Points, in no order, along strands that fork, close into loops and pass close to each other.
Points whose rows are less than 94.8 apart are linked; no others are. Some points are linked to none.
somen: [-17   7  -7 -34   4  27  34 -44 -22  -5  23 -41  13  -3  13  21  69 -56
 -41 -23]
romo: [ 17  22   4 -35  13  13  -4 -19  36  27 -68 -14  28  10 -71 -15   7 -22
  -1 -27]
gim: [ 44  21  -8 -34  19 -43   8  10 -19  20 -35   2 -23 -15  39  77 -12   2
  18  -6]
Rel: [ 13 -18 -30  33 -35  40  49  23   6  -1   9   4  -9   8   2 -15  15 -11
   6  -3]
Mibu: [ -5  27 -41  24 -13 -13 -20 -41  -6  59 -12 -25 -14 -24  67  11  -4 -21
  20  20]
dil: [ 25 -15 -29  48  -2  -8 -15 -33 -35  37 -18  20 -33 -30  35  -2  26 -23
  20 -20]
Leve: [-31   2  16  28  11 -35   9  36 -26  -5  16  43  -3   3   7 -31 -74  59
  26   6]
guf: [-15  11   7  71 -59  11  40  47  41 -29  47  19  -3  19  22 -21 -11  17
  -6  46]
zav: [ 26  35  14 -19  -5   3  -7 -40  35  43 -34 -37 -19 -31  42  -3  20 -52
  13  23]
mebip: [-32  32 -10   2  28 -88 -36   6 -16  21 -21  23  33  -7  -8 -20 -49  68
 -36  -7]
sumif: [-32  35  13  49 -28 -31  -5  -6  50  -9  -3  20  39   9 -10 -34  -3  41
 -40   1]
migu: [ 32 -20 -13   3   5  15   7  16  34  33 -59  30 -27  -3 -14 -25 -19 -11
  39  17]
zez: [-79 -20   6  -2  10 -34 -33   4  52 -32  14  -9  16   7 -32 -20 -18  50
 -46  -1]
Veme: [ 29  22 -18  15  17 -36 -29 -46  11  82 -39 -12 -17 -40  46   2   4  -1
  41  -8]
Kefov: [ 17 -31 -14  16 -21   8 -34 -21 -27  -2  10 -10 -38 -24  19  13  41 -28
  -4 -15]
gugim: [ 31   6 -23 -23  21 -35 -44 -23  36  57 -45 -20 -46 -35  15  33  -1   1
  14  -4]
Vuduk: [ -2 -19  43  66 -52   8 -13  11 -29 -76  57   3   9 -29 -11 -20 -20  12
   4  -2]
nufol: [-28 -27 -20  22  32  17  29  -6 -22  15   6  44  11  20 -45 -63   4  17
  -7 -29]
biv: [  3  21  32   4 -20 -32  10  57  20 -25 -14  24  19  19 -16   1 -52  39
  14  16]
fer: [-18  52 -13 -18  33  -4 -12 -32 -54  12  20 -13  41  17  23  33 -41  10
  -3  -4]
suler: [ -7  31 -35   6 -53  22  33  30   9  -1  22 -19 -25  -3  67  13 -11 -20
  -1  37]
tem: [ -1 -45  25 -18  46  15  11 -12 -68 -30  22  11  20  19 -32  23  14   3
  21 -39]
Vov: [ 30   6  35 -28  18  -6  -2  19  35 -15 -47   9  25  17 -81   3 -13  -9
  -7 -24]
Vama: [-12 -17 -72   9  -9  36  17  10   4   3  67 -13 -18  20  31 -28  44  17
 -22  46]
geduk: [ 16 -16  -4  23 -40  20  41  69  28 -40  26   4   2  19  -6  14  38   0
  16   8]
bofed: [ 31  -3  32  26 -38  -2   1 -23 -45 -47  27   0   7 -34   1  35  31 -38
 -24 -38]
pese: [  6  -5  -7 -43 -22  46   0   3  66  10   7 -25 -21  23   9 -34  27 -26
 -19  71]
vev: [  1  19 -32  57 -73  21  37  39  13  -7  49   7 -17   4  56 -11  20  -2
 -12  38]
sef: [-12 -29  -5  33 -32  61   1 -19 -21 -22  55  -9  -3  -3   7 -23  41 -25
  -9   3]
zanaz: [-18  -4 -15 -19  -7 -30 -24  55  49 -27  -9  15 -13   5 -24  -1  -1  29
  -5  13]
toka: [  9 -19 -24  19  31  17   9  -6 -48  18  22  18 -31   4  52  24 -17   0
  51   2]
Vugog: [-11  51 -35 -44  27  18  27  -1 -13  60  -6  -6  22  33  26  10 -11  -5
  25  14]
Lizo: [-13 -16   5  -7 -10   7 -39  -9  27 -35 -10  -9 -20 -12 -21 -12  -3 -26
   4  16]
pigol: [ -4 -39  27 -10  11  31 -32 -13   4 -35  10 -24  -6  11 -44   1   8 -14
  20 -23]
Soz: [ 28  -1  -1  31 -24  45  46  26  28  26 -26  27 -28   9  15 -35 -13 -26
  27  25]
muguf: [  1 -24  -2 -10  -6 -10 -39 -55 -23 -15  -2 -25 -36 -21   9  18  85 -27
 -30 -20]
Gukul: [ 11 -24  19 -25  67  15  11 -37 -43  17 -19   6  11   1 -34  21  32  -7
   6 -51]
kaman: [  0  20  30  26 -11  49 -17 -56 -23  15  11  -3   9  -8  27 -24 -48 -27
  14  17]
fuli: [ 38  13  46 -24  31  -5 -75 -49  49   5 -25 -42 -30 -50  19  31 -14 -31
 -10  18]
mek: [ 14  -2  22 -22  50  21   2 -61  -5  28 -44 -16  27   3 -74  -4   8 -15
   0 -41]
kiz: [-68 -29 -19   8  14 -41  -5  -8  48  -4  26  -4  36  24 -21 -33  27  63
 -62  -6]
nekip: [  9 -14 -47   3 -19  50  68   8  -3  -9  27  -7 -13  10  27  12  53 -48
   2   8]
gur: [-12 -26   1  59 -29  20 -15 -41 -50 -12  32 -11  -7 -14  -9 -46  21  -9
  -9 -23]
nonu: [  8  20   2 -52  51 -31 -35   9  -3  19 -35  16   3  14 -20   8 -52  37
   3  -2]
Vof: [-46   0   4  19  14 -33  25 -11  44 -12   2   5  59  31 -58 -27  63  55
 -58 -17]
piti: [-27 -19 -21  25 -33  54  15   3  12 -10  70 -21  -3  22  10 -55  38  -8
 -36  36]
nuko: [-36  75 -28 -45  31  -4  -1 -28 -14  36   1 -37  33   7  33  32 -41 -13
  11  18]
dab: [ -4 -11 -14 -51  25  56   8  -9  17 -10   6 -39  11  32 -21  21  27 -24
   5   0]
fise: [ -4 -17 -25 -56   5  14 -43 -13  27 -13  14 -39 -36  -7  39  34  64 -37
  -8  20]
Det: [  9 -13 -15 -10 -64  13  22  50  11 -58  46 -34   2   8   7  29  45 -21
   2  24]
ralut: [-10  -9  17 -23  11  24 -26 -75 -33 -21  20 -36   9  -4  -9  22  90 -48
 -25 -32]
Tov: [-13 -41  27   1  12   8  -8   1 -38 -48  47  -4  19   1 -42   1  -5  17
   0 -29]
dema: [ 34   1  30  24 -50   9  23 -16 -17 -17 -26  -1  -2 -37 -18  15  40 -49
 -21 -21]
gare: [ 22 -29  25 -10  10  50  22   1  18 -17  12 -11  16  28 -51  15  23 -28
  26 -19]
Nepi: [ 41 -40  23  -2 -30  -4 -14  17 -35 -50  12  -2   6 -18 -30  44  31 -15
   9 -36]
Febi: [  4 -35  16 -68  44  -7  -2  11 -41 -34   7  -1  22  35 -45  45  15  15
  13 -15]
pomeg: [ 57   1  10 -14  54 -16 -59 -34  42  41 -28 -40 -29 -59  27  38  17 -10
   9 -11]
Raf: [ 23  15  44 -15 -50  18  -6 -32  14 -17 -31 -14 -22 -47   0   0  57 -63
 -27  -2]
givu: [-14  27  16  44   8 -39 -10  18 -74  -9  15  31  19  10  26  -3 -67  44
   3   0]
kineb: [ -2  52   5  18  19  18   3 -58 -36  28  10 -18  27   6  41   7 -63 -17
   8   7]
Muget: [-25  -2  29  39 -26  -9  22  67  50 -41  28  27  13  22 -11 -13 -29  38
   2  22]
nik: [-72 -20  13  58  -9 -22 -12   0  39  -2   7  43 -12 -15   3 -69 -51  42
 -18   4]
zuze: [ 29 -14 -17 -25  -4  19 -22 -17  49  -5 -11 -26 -52 -24   3  18  55 -30
   3   8]
vop: [  6  -3  47 -25   6 -32 -28  24  43 -30 -35   5  34   4 -63   8 -58   7
 -34  -6]
tif: [  6  20 -29  -5  44 -29  -4 -53 -35  88  -4 -20   4 -37  50   0  12  -1
  21 -27]
teke: [ 32  -4 -18 -53  37 -51  -8  35 -49   4  -8   6 -24  27  30  70 -17  29
  43   4]
bomo: [-12   7 -34 -24  31 -24  -9 -11   3  28 -36  -3  25   9 -55 -23  35  27
 -16 -32]
roda: [ 63 -24  24 -18 -20   1 -16  18   5 -40 -27 -13 -13 -21 -15  66  39 -42
  23  -7]
dupub: [ 22 -12 -11 -54  27  10  15  29  -3 -12 -13 -10   1  29 -12  39  26   1
  27  -9]
dinu: [ 52  25  14 -18  28 -29 -40 -15  -2  31 -20  11  -9 -16  40  44 -51   3
   7   3]
nemil: [ -9   1 -39 -45  -4  16   0   7   7 -17  38 -40 -19   6  62  51  40 -37
  14  21]
Dipad: [-52  16   6  -1   8 -50 -41  11  16 -11 -22  -6  32   1 -18 -15 -37  55
 -30 -12]
kug: [ -4  -1 -15 -60  68 -38 -11  38 -26   4 -12  18 -13  42  -4  26 -33  53
  33  14]
Movev: [ 47  -1  25 -27 -19  -6 -21 -18  22 -18 -46 -22 -31 -29  -2  34  62 -40
  -6 -12]
Dorom: [ 59  17  56 -19  24   3 -44  -6  24   4  -3 -27 -14 -36  41  48 -45 -25
  -9   4]
vuvob: [-23 -51 -23   5  10  10  -6  30  18  -6   7  36 -24  10 -16 -45 -30  23
  20  -2]
peve: [ 11  62   7  -5 -26 -23  29  42  -2  -2 -37  20  23   2   3  23 -36  25
   9  11]
bukop: [-10  13 -38 -49  46  23  53  31 -23  41   0   7  -1  58   1  -4  -1  18
  46  14]
rusur: [-11 -26  -5   8  36 -12 -21  18 -18   0   2  33 -15  17   2 -13 -69  32
  30  12]
muzi: [-36  75  22 -26 -67   8  17   7  12 -16  15 -33  33  10   9  -3  -2 -29
 -37  37]
nosu: [-45 -13 -12  45  14 -44 -40  -3 -10  17 -25  36  -3 -22  -5 -62 -54  41
 -13  -3]
susep: [ 14  12   1   9 -13  18 102  59 -11   3   3  42   2  38  15   7   3  12
  18  -3]
Levit: [ 65   0  59  12 -50  -3   6  36   7 -43 -22  20   6  -9 -14  35 -46 -19
   1  -3]
Fud: [ 13  15 -31 -14  11  31  90  30 -32  43  -1  29   6  24   8   7   5  -7
  39  18]
vaz: [ -8 -11  -8  37  17  51  32  -4 -41 -14  56  -5   2   8  49  29 -24 -29
  44  15]
suf: [ -4  44 -18  14 -41  -1  66  63  10   7 -12  10  23  33  18   4 -21  13
   9  21]
robov: [  6 -16  25  33 -10  26 -11 -15 -56 -32  43  -7   3   4  27  14 -34 -13
  28 -12]
riz: [-17   9 -11  -8  34 -56  20   4  22  13 -23  13  33  18 -65 -28  65  42
 -46 -44]
gerut: [-33 -22   3  49 -24  27  13 -14  49  -1  38   4  -7  -2 -31 -93  12  11
 -41  11]
nov: [ 29  37  21 -49  29 -43   6  27 -39  23 -51  23  13  10   6  43 -57  30
  -3   7]
seru: [ -9   4 -64 -15  -7  42  61  13 -21  -1  37 -13  12  26  32 -13  46  -6
 -29  23]
Sogi: [-17  33 -33  -6 -32  15  29 -21  -3  35  18 -20  -1 -12  60  18  -1 -32
   5  19]
nev: [  7  11   1 -33 -49  29   4  19  27 -30  11 -29 -17  10  15   5  33 -31
 -15  47]
gan: [-28  -1  -1  -4  32 -44   1  -4 -15  21 -45  34  15 -11 -51 -31  -9  37
 -20 -32]
Gurid: [-27 -23  -2  76 -22   2 -32 -45 -19  -1   6  21 -23 -32  -7 -72 -14 -10
 -25  -6]
bosus: [-38 -61   4  33  17 -11  -1  23  38   9  -5  39  -9 -16 -24 -75 -23  47
  -6  -5]
Sebof: [ 41  12  61  15 -34 -10  21  58  -6 -57  16  16  29   1 -25  26 -63  22
  16  17]
Zaz: [-23  -7  25  17  29 -77 -21  19 -14  30 -24  53   1 -12 -20 -42 -37  65
 -26 -20]
Foto: [ 26 -26 -41  28  17  18   6  -8 -10  44   0  34 -42  -5  21 -18   7 -10
  57  -4]
leri: [-14  -8  28  30 -40   4  -7  16 -46 -57  38   7  29   6 -16  12 -29  -2
   9 -13]
Toge: [-11  11 -38 -14  28 -35 -21 -28 -39  61 -39   3  -2  -9  15  -2  -5  17
   9 -27]
sifu: [-27 -29  39  34  -7 -15 -27  26  45 -26 -12  24  18 -23 -37 -32 -63   9
  -9  -1]
zibi: [ 15  29  -4 -34   4   3 -30 -31  36  33 -56 -34 -14 -10  -4  20   4 -11
   0  10]
nodeg: [ -44  -23   12   39  -29   -4  -25  -56   21    8   15    5  -10  -21
  -28 -101   12   -8  -50  -11]

How many points has the smallest loop of links through each point below? Write - if it is on no loop.
Raf: 6
pigol: 7
biv: -
zez: 9

A fork is a point with three links, a tip a point with one. Leave the first point through the second and follow the links. Name the first fork or tip that comes.
gerut; nodeg: Rel
nov; nonu: gugim
leri; robov: somen
somen; ralut: leri
kaman; kineb: biv
